Points, in no order, along strands that fork, close into loops and pass close to each other.
In the rows, 128 means zero.
Two points are linked if the straight distance between their rows is under 141. Some points are linked to none.
k985: [111 134 180 141 141 130  97 145 121  90 150 135 126 100 103 158 133 160
 172  82  75 130 135  82 156 145 113  88]
k267: [ 98 121 101 113 144 161  96 135 145 100  95 207  95 138  99  95 106  65
 129 114 146 102 129 111 170 127  83 135]
k183: [101 119 114 126 164 141  91 118 134 123 104 237 114 127 119 105 129 104
 152 130 148 159 124 124 141  89 101 126]
k534: [173  98 114 131  71 115 162 159 140 151 163  63 121 130 136 108  86 145
  88 150 136  96 138 143 116 180 163 168]
k53: [122 133 167 170 135 142 177 129 118 170 149 168 176 133 157  97 142 133
 106 151 152 144 112 139 145  88 189 145]
k924: [125 132 121  79 181 176 108 113 160 138  76  88 138 111 130 169 158 130
 131 145 163 194 153 183  65 108 132 112]
k185: [164  84 161 127 124 103 118 103 134 154 112 146 120 135 106 126 123 177
 124 176 151 188 100 174  80 103 181 123]
k338: [ 87 191 142 147 151  99 137 110 146 113 133 130 173 115 126 131 181 126
 136 101 138 111  98  98 104 111  69  59]
k340: [ 91 179  53 102 162 154 154 117 102 163 159 140 135 111 139 126 123  76
 106 142 180 143 135 130 114  68  65 171]
k134: [176  92 190 130 153 124 179 121 184 122 138 106 143  89 124  74  76 130
 166 110 136 129 120 133  98 164 153 129]
k783: [110 116 168 153 188 125 121 148 142 101 138 156 117  68  86 135 100 160
 169  82 112 122 131 107 139 138  79  89]
k477: [ 73  64 141 140 175 109 105 161 109 139  81 133 137  87 131 134  81 131
 176 134  91 132 179 149 132 162 122 114]
k73: [145 100 130 170 120 128 118 124 109 127 129 192 100 147 108  69  98  74
 149 116 126 130  94 150 148 140 152 157]
k929: [129 114 128 123 122 149 145 131 148 133  80 128 138 155 142 101 127  92
  88 182 190 143 145 170 127 122 158 150]
k578: [143 127 121  85 159 117 159  99 160 129 140 135 139 102 158  79 115 107
 149 123 157 122 138  98 106 133  74 130]
k487: [ 99 128  98 144  66  79  86 136 110 103  74 149 130 169 113 154 131 111
 142 169  95 107 132 106 157 140 127 112]
k813: [123 134  96 113 118 155 140 128 127 171 122 143 109 144 108 122 104 123
  79 172 188 137 129 153 124  70 152 185]
k475: [198 107 185  96 124 135 172 103 169 124 163  87 158 118 158  68 117 134
 144 124 151 163 124 128 100 147 178 151]
k301: [ 82 162  87 151 122 102 143 125  94 146 102  71 196 138 204 146 192  87
 116 142 105 102 149 150 122 132 135  99]
k842: [153  78  80 114 120  79  85 106  53 141 146 133 110 115 146 127 153 153
 160 113  75 162 156 128 111 133 113 146]
k494: [138  76 172 166 129 114 118 137 131 158  99 130 150 117 119 131 109 158
 126 164 122 174 126 192 106 128 198 120]
k385: [114 150 175 175 102  85 177 128 150 145 140  82 119 157  90 141 127 161
 100 138 129 105  53 146  97 108 136  87]
k543: [ 98 155 128 147 126 106 164 155 150 117 134 208 175 117 184 103 145 165
 146 134 127 104 142  66 151 104 104 100]
k896: [129 139 172 142 139 101 160  76 133 145 144  94 141 153 107 112 142 109
 126 130 135 145  55 157 104  96 145 112]
k712: [125  86  81 123  73  77 103 153 116 119  99 183 105 152 113 125 102 157
 113 177 115 117 135 111 143 117 107 131]
k419: [ 98 151 109 116  88 122  67 142 123 122  81 147 152 177 125 177 151 124
 168 134  85 138 161  80 178 150 167 126]
k135: [132  97 190 128 129 148  77 131 131  95 137 112 136 125 124 140 131 137
 184  85  81 146 154 119 146 181 162 110]
k745: [153  89 117 132 105  91  75 110  95 126  97 102  76 138  79 166 119 152
 148 119  87 138  96 181  97 139 160 119]
k536: [125 107  83  91 126 103  56 116  81 116 124 126 106 112 129 155 157 151
 180  93  70 140 161 115 124 137  93 119]
k230: [103 137 102 100 171 170 118 140 141 180 101  89 169  90 156 189 152 152
 113 141 145 174 167 190  84  93 151 125]
k421: [111 162 122 148 107 122 177 148 104 146 190 105 196 127 181  96 163 126
 106 117 135 101 136  91 144 119 125 140]
k829: [117 163 117 130 129 167 103 132  83 110 159 175  83 149  92 156 138 126
 113  94 112 122 107 111 173  90 123 149]
k105: [148  80 134 166 106 101  89 124  90 114 127 138  93 149 101 101 110  98
 165 114  79 137 107 160 125 170 156 142]
k255: [108 151 113 157  86 179 127 172 120 116 154 119 106 160 115 127 109  78
  95 113 129  74 132 127 181 143 156 181]
k128: [ 86 147  94 138 169 179 110 118 103 150 110 131 146 124 137 126 145  43
 115 110 136 135 160 169 149 122 126 155]
k848: [180 122 135 101 156 151 151 106 133 123 173 218 119 118 151  74 120 134
 158  83 125 134 121  70 159 116 123 166]
k386: [ 92 123 155 149  93 133  92 150 141 121 109 188 164 155 154 123 142 140
 151 151 114 151 150 102 172 135 190 129]
k644: [ 78 139 146 175 176 122 116 124 113 131 105 214 155 113 117 112 141  90
 145 102 134 155 106 145 147 103 120 113]
k921: [119 166 104 121 135 119 154 100 132 124  70  49 134 156 167 157 174 109
  76 178 179 143 121 160  94 114  97  96]
k163: [124 122 165 110  91  84 116 144 177  84 102 114 157 154 152 112 154 161
 147 155 123 114 151  88 122 170 123  70]
k720: [137 120  94  77  77 125 106 145 136 152 147  72 154 144 166 159 171 190
  75 152 137 138 170 122 113 154 150 146]
k63: [114 129 108 141 117  87 138 118 104 148 108  76 160 129 146 144 154 125
 105 150 131 117 142 153 103 128 119 116]
k546: [127  95  98 113  76 103  99 151 104 158 147 125 135 128 140 170 136 208
  90 149 113 146 152 123 134 144 169 150]
k777: [136 126 157 185 107 113 155 168 105 134 163 147  93 103  92 177  99 190
 118 142  82 121 102 125 132 146 153 106]
k853: [137 119 163  97 130 153  78 124 142  81 124  56 120 139 128 136 154 106
 149  89  97 126 167 119 140 195 125 110]
k592: [190 124  81  46 107 131 146 104 181 124 123 130  90 131 135 113  82 139
  93 163 174 101 133 103 115 103  88 172]
k355: [ 96 137  90 124 118  70  70  93 101  99  61 153 127 161 135 142 178  82
 161 135 105 119 111 129 127 135  98  89]
k146: [ 95 179 113 137  93 143 139 154  93 124 190  86 169 151 162 134 176 122
 106 101 109  91 148  86 159 130 113 151]
k548: [127 101  82 126  97  94 126 173  91 142 141 191 108 126 124 144 107 191
  97 157 110 131 152 102 156  96 116 151]
k521: [176 128 127 146  68 144 177 153 152 162 183 127  93 137 124 127  82 190
  85 143 135 105  99 122 127 137 193 176]
k776: [213 107 101  95  89 105 163 102 193 112 112 133  83 146 121 104  62 123
 117 163 147  85 107 117 100 140 109 178]
k505: [142 103 123 148 132 111 151 126  80 181 169  69 157 103 134 138 117 148
 107 119  98 149 129 165 112 121 150 149]
k346: [168  88 125 139  95  96 153 126  91 156 179  74 138 115 142  88 113 133
 129 122 107 124 136 136 115 166 146 161]
k67: [170 132  96  63 101 156 109 101 147 141 126 141  80 153  93 120 100 145
  92 160 186 138 109 129 111  76 120 169]
k855: [173  87 149  92 149 152 118 120 126 149 184 129 111  87 127 111 106 178
 155 114 127 168 151 112 120 128 125 149]
k528: [158 116 134 142  94 172 147 155 138 168 150 175  96 142 117 126  90 166
  85 163 166 135 113 139 139  98 203 183]
k550: [101 174 130 162 124  71 145 119 108 120 159 167 176 132 146 120 188 159
 141 120 113 117 101  76 127 101  92  75]
k886: [ 84 161  56 110 161 173 117 133  97 158 136 121 123 110 141 156 146  85
 114 125 151 131 168 146 126  99  83 159]
k124: [133 133 105 125 161 147 153  99 133 136  70 101 133 142 169 109 131  52
  93 182 195 165 141 171 116 120 111 135]
k446: [141 161 147 144 136 127 213 128 126 168 162 153 143  97 131 128  93 164
 100 145 161 126  94 118 132  66 140 147]
k303: [128 162 181 179 148 147 211 161 113 139 181 169 108  97  99 158 119 182
 103 135 121 107  92 116 144 106 161 103]
k569: [154 114 182 144 126 119 168 110 146 154 149 136 201 139 171  66 147 131
 132 147 151 154 117 136 120 123 197 131]
k164: [168  91 137 104 116  73  84  96 123 124  87  87 112 136 104 148 151 177
 134 144 125 173 118 165  65 129 141 101]
k44: [158 173 141 148 150 121 178 102  91 119 216 122  83 112  88 113  95  97
 137  73 102 123  53 109 135 127  98 133]
k357: [ 64 150  95 125 154 107  85 125 147 105  52 158 147 126 138 172 178  99
 169 148 128 139 140 126 106 120  84  68]
k866: [127 125 128 176 104 184 132 148 112 131 159 118  89 157 106  95  95  53
 116 107 120 102 114 166 158 164 169 179]
k649: [134 133  92  88 157 126  62  87  97 110 101  93  93 112 100 154 165 100
 169  78 110 133 131 145 103 132  86 108]
k318: [177 149 121 110  88 128 175 144 188  97 145  88 108 133 121 127  95 138
 100 106 136  30 122  79 130 156  92 140]
k13: [147 110 138 103 105 142 111 120 134  77  74  54 130 167 170 139 173 115
 116 148 121 154 167 144 129 187 139 114]
k16: [ 98 153 106 161 128  55 117 119  73 115 102 113  97 130  79 186 139 150
 139 101  76  99  76 139 123  95 101  93]
k403: [107 143 146 186  99  71 138 144 112 122 127 108 108 135  77 177 115 173
 123 131  93 101  78 133 112 119 121  83]
k537: [124 158 146 113 199 177 139  83 139 113 109  29 144 102 127 153 138  46
 117  95 142 148 117 174 117 149  91  92]
k660: [ 99 171 109 125  74 155 116 150 107 114 147  83 147 173 158 142 167  81
  93 124 118  76 154 103 176 151 139 155]
k993: [125 118 125 120 149  92 162 113 141 120 109 122 145 130 188  68 144  75
 140 135 151  92 142  96 130 176  66 100]
k34: [110 184 156 137 150 134 168  81 140 135 167  92 107 130  76 123 112  91
 121  93 146 118  41 129 120  93  93 114]
k456: [100  99 124 100 185 150 121 167 127 110 134 165  92  94 109 108  69 142
 163  92 114  98 167  91 146 144  70 133]
k798: [134 151 168 151 131 172 149 153 185 111 140  74  97 115  67 133  79 118
 116 103 146  92 105 141 117 151 137 109]
k566: [151 144 136 122 166 179 125 127  91 117 194 197  98 116 117 113 138 128
 133  83 123 151 125  92 174 106 129 151]
k610: [135 140 116  70  90 159  97 137 155 111 110  79 139 174 163 161 191 165
  94 159 142 158 161 134 107 142 153 125]
k151: [134 148 112 103 169 126 103  63 106 128 116  65 116 122 109 137 153  70
 142  88 125 139 106 162  96 129  93 109]
k645: [102 153  87 114  96 171  65 145  85 121 114 159  99 166 112 186 138 122
 124 109  93 130 142 108 188 112 162 166]
k905: [181 132 172 121 118 130 149 134 210 103 121 175 124 119 120 121 101 191
 127 122 149  94 113  89 118 119 142 118]
k923: [ 76 104 118 145 175 137 111 126 111 133  84 131 152 106 167 121 140  65
 159 122 111 137 172 151 141 162  97 112]
k931: [ 87 102 102 107 153 159 111 170 117 112 129 175  95 129 129 100  84 100
 139 109 114  93 173  99 180 145  91 161]
k819: [ 99 136 193 156 135 133 142 154 176 110 123 178 185 111 154 109 132 150
 159 127 140 129 142  98 152 127 159  94]
k257: [180 114 147 135 131 127 162 112 143 119 134 240 121 125 136  99 117 164
 141 135 137 114 101  95 143  99 143 147]
k89: [141 121 133  82 139 161 115 124 161 135 158 129 135 105 139 105 130 157
 140 117 151 146 165  99 116 119 106 136]
k675: [171 144 150 127 105 136 136 145 179  93 149 114  93 124  91 121  97 158
 125 105 132  69 100  91 128 134 115 118]
k404: [100 133  92 100 170 123  91 117 166 112  64 116 121 119 142 168 171 118
 142 158 155 156 155 145  74 124  79  76]
k375: [128 142 174 133 183 185 157 125 168 118 117  54 148 100 101 125  88  71
 111 120 158 142 123 175 114 148 130 111]
k401: [109  62 152 181 145  99 122 151 107 150  92 130 164  96 130 125  98 132
 158 148  96 151 147 185 126 147 160 115]

A tip is a point with one link. Name the tips that can be reached along the links from each point below, in the order of the rows.
k660 | k340, k421
k819 | k338, k842, k230, k644, k318
k67 | k301, k776
k53 | k134, k44, k16
k578 | k855, k993

A fork is a point with three links, a tip a point with one. Leave the first point through the second and follow the links. Name the first fork or tip that comes.
k905; k257 | k419
k105; k745 | k340
k267; k931 | k487
k645; k829 | k675
k403; k777 | k134
k712; k548 | k644
k134; k475 | k403
k73; k866 | k421
k505; k346 | k813

A piece is all that can be reached along the links. How many separate loops has the piece of each point below (a circle has one, a figure eight two, a Y none), and how many tips (points with one link)?
k477 | loops 0, tips 2
k16 | loops 0, tips 3
k985 | loops 0, tips 5
k813 | loops 1, tips 2
k578 | loops 0, tips 2

Name the points in between on the shortest way along the links from the first point to the second, in order.
k985; k487 | k135 k853 k13 k610 k720 k546 k548 k712
k896; k53 | k385 k403 k777 k303 k446
k649; k543 | k151 k537 k375 k798 k675 k905 k257 k848 k566 k829 k645 k419 k386 k819
k255; k923 | k866 k73 k105 k745 k164 k185 k494 k401 k477
